Each row is a point on a landscape with many peaks, with its height.
From any point a climber takes the steepest step (rise divided by distance) to one of its 6 nearest points. It stops when none of these is higher. Distance is the straight distance between rows; heights are no part of it.
z_286 h=68.6: [ 14  58 -23 -32  43  36 -61 -12]
z_546 h=75.2: [  1  -9   1  11  -2  12 -26  -2]
z_5 h=81.3: [  7  -6   7   6   7  12 -24   1]
z_421 h=86.1: [-14 -52  12   4 -35 -34  55 -21]
z_809 h=61.3: [  3 -23  -1  33 -38 -30  18  10]
z_196 h=31.6: [ -2 -10  -4 -20  16  27  35  -2]
z_581 h=75.3: [-16 -28  12 -11 -32 -36  57  -7]
z_838 h=67.8: [ 13  20  -9 -17  35  37 -60 -16]
z_68 h=51.0: [-21  11  14   3 -44 -54 -16   9]
z_882 h=72.0: [-20  35  -3  23 -32 -38 -13   2]
z_206 h=79.0: [ -2 -14   9 -14   2 -16  24   5]
z_427 h=75.6: [ -2  20  -6  36 -20 -41 -44   1]
z_544 h=69.1: [ 12  17   5 -14  -2  30 -27   5]
z_35 h=49.7: [ 26  23  -9   3  49  43 -20   2]
z_645 h=73.1: [-14 -10  -1  -2 -24 -29  55   1]
z_112 h=69.8: [ 22   0   8 -11  15  15 -20  12]
z_844 h=31.7: [  8  -8   5 -41  49  43   2 -10]
z_193 h=30.2: [-10   3   7   1 -41  -6  -5   8]
z_996 h=5.0: [ 21 -22 -11  -3  46  56  33  -3]
z_291 h=33.2: [-5  1 -6  0 36 13 21 -6]
z_740 h=70.9: [ 15  -8   0  12  16   9 -16   5]
z_455 h=12.5: [ 34 -32   1 -25  68  55  18   3]
z_398 h=24.1: [ 24 -20   3 -39  51  64  13   5]
z_223 h=55.7: [ -9 -31   8 -18   6  -1  29  -8]
z_192 h=45.1: [ 6  4 -7 12 26  5 16  8]
z_566 h=72.2: [-19 -16  -6   8 -16 -18  56  -7]
z_381 h=72.1: [  5   2  10 -10  -6  21 -37  -4]
z_18 h=71.9: [ -9 -37  15   6 -38 -60  50  -2]
z_929 h=44.3: [-22  10   3   2 -43 -23 -12   2]
z_839 h=26.0: [ 24 -19   3 -23  17  40  44   9]
z_329 h=39.5: [  8  24  -7 -21  63  45   5  -1]
z_402 h=59.7: [ -3  39 -12   3  19  31 -37  -8]
z_503 h=65.8: [  4  29  10  -6  -4 -26 -47  -1]
z_985 h=16.8: [  7  -9  -5 -16  19  49  43   2]
z_528 h=76.7: [-29 -16  -2  38 -54 -26   7  -4]
z_260 h=70.4: [ 17  41  -8 -34  33  40 -58 -13]
z_974 h=68.7: [ -9 -28  -9  10 -12  15  56  -9]
z_392 h=54.2: [ 37  10  -4 -18  45  49 -51   4]
z_804 h=22.7: [  8 -27  -1 -24  46  52   8  -9]
z_483 h=50.6: [  2  43 -18  11  28   5 -49 -10]
z_261 h=58.1: [ 15  21 -11   9  30  49 -31  -3]
z_10 h=35.2: [  7  14   0 -37  54  60  10  -1]
z_118 h=57.3: [ 28  29  -7 -13  28  38 -13  16]
z_355 h=66.1: [-14 -29   1   6   6 -23  32  -9]
z_885 h=67.2: [ -3  25   4 -15  -6  18 -33  -4]
z_700 h=29.9: [  2 -11  -2 -11  55  13   0  -5]
z_814 h=64.8: [ -1  28 -15  -3  36  19 -57 -21]
z_11 h=33.5: [  7   4   7 -33  47  20   0   0]
z_875 h=71.2: [ -7   9   6  -8  -5  -3 -42  -9]
z_150 h=75.4: [ -4  -9  -2  21 -27 -38  42  16]
z_184 h=69.2: [ -4 -11   5  28 -65 -35  37  20]
z_781 h=73.2: [ -2 -14   8  13 -47 -48  43  17]
z_202 h=61.1: [  6 -47   1  -1  11  17  44  -8]
z_755 h=23.0: [ -4 -12 -11  -8  41  36  17 -14]
z_22 h=53.3: [ -7  11  -3  20 -22  10  -7   5]
z_244 h=26.1: [ 11 -15  14   4 -27 -13   4  18]
z_16 h=53.2: [-18   5  16  16 -49 -68 -21   9]
z_356 h=65.0: [ -6  18  11  20 -56 -57 -23  19]
z_376 h=30.7: [-29  -4   3  32 -46 -62 -11  -7]
z_252 h=30.8: [ 14   3   4  -3  -9 -11  18  26]
z_937 h=76.1: [-15  12  -1  10  -5 -21 -39 -13]
z_164 h=50.9: [  6 -27   6  24 -21 -29  10   9]
z_403 h=63.7: [-13 -35  -2   5   1  -6  35 -15]
z_87 h=59.6: [ -8  46 -12  -3   3  15 -29  -8]
z_430 h=29.0: [  2 -12   4 -31  44  35   3 -10]
z_218 h=71.5: [ -1 -24  10   9 -59 -47  37  18]
z_892 h=74.0: [ -8 -27  14  -7 -40 -49  52  -1]
z_373 h=81.4: [-16  21  -6  27 -10 -32 -30  -7]
z_973 h=69.0: [ -9 -23  -6  17   1 -29  34  -1]
z_917 h=65.4: [-11 -41  -2   8  -2  10  41 -13]
z_400 h=64.3: [ -3  16  13  25 -69 -58 -34  20]
z_611 h=43.7: [ 20  27 -12  -6  67  38  -5   1]
z_292 h=41.4: [ 9  8 -7 18 -6  8  9 14]
z_91 h=73.0: [ -8 -27   7  17 -40 -24  -6   2]
z_158 h=76.4: [ -8  16   1  17  -5 -32 -45  -5]
z_614 h=71.3: [ -6 -34   5  -8 -34  -3  64  -3]
z_488 h=72.4: [ -9  28  -7  32 -42 -43 -24  17]
z_435 h=26.3: [-20 -20  10  17 -44 -30 -15  -4]
z_153 h=68.3: [-26  10 -12  19 -20  -1 -14  -5]
z_958 h=74.1: [ 18  42  -8 -30  33  21 -64 -12]
z_824 h=40.0: [  3   9   3 -11   8  -5  28  11]
z_877 h=74.2: [ -2  52  -4 -10   1  -5 -35   2]

For each start below, name the point where the climber stops.
z_503 | z_373
z_611 | z_5
z_202 | z_421
z_917 | z_421
z_164 | z_528
z_645 | z_421
z_218 | z_150

Call two points neighbours if one is among the 6 nearest of the other. Go from one point of each pair to the other, from neighbour to neighbour, staying as high as possible. Name the lowest point that can't be avoided.
z_373, z_421 | z_929
z_877, z_5 | z_875
z_421, z_150 | z_781
z_5, z_958 | z_402
z_528, z_150 | z_184
z_421, z_206 | z_973
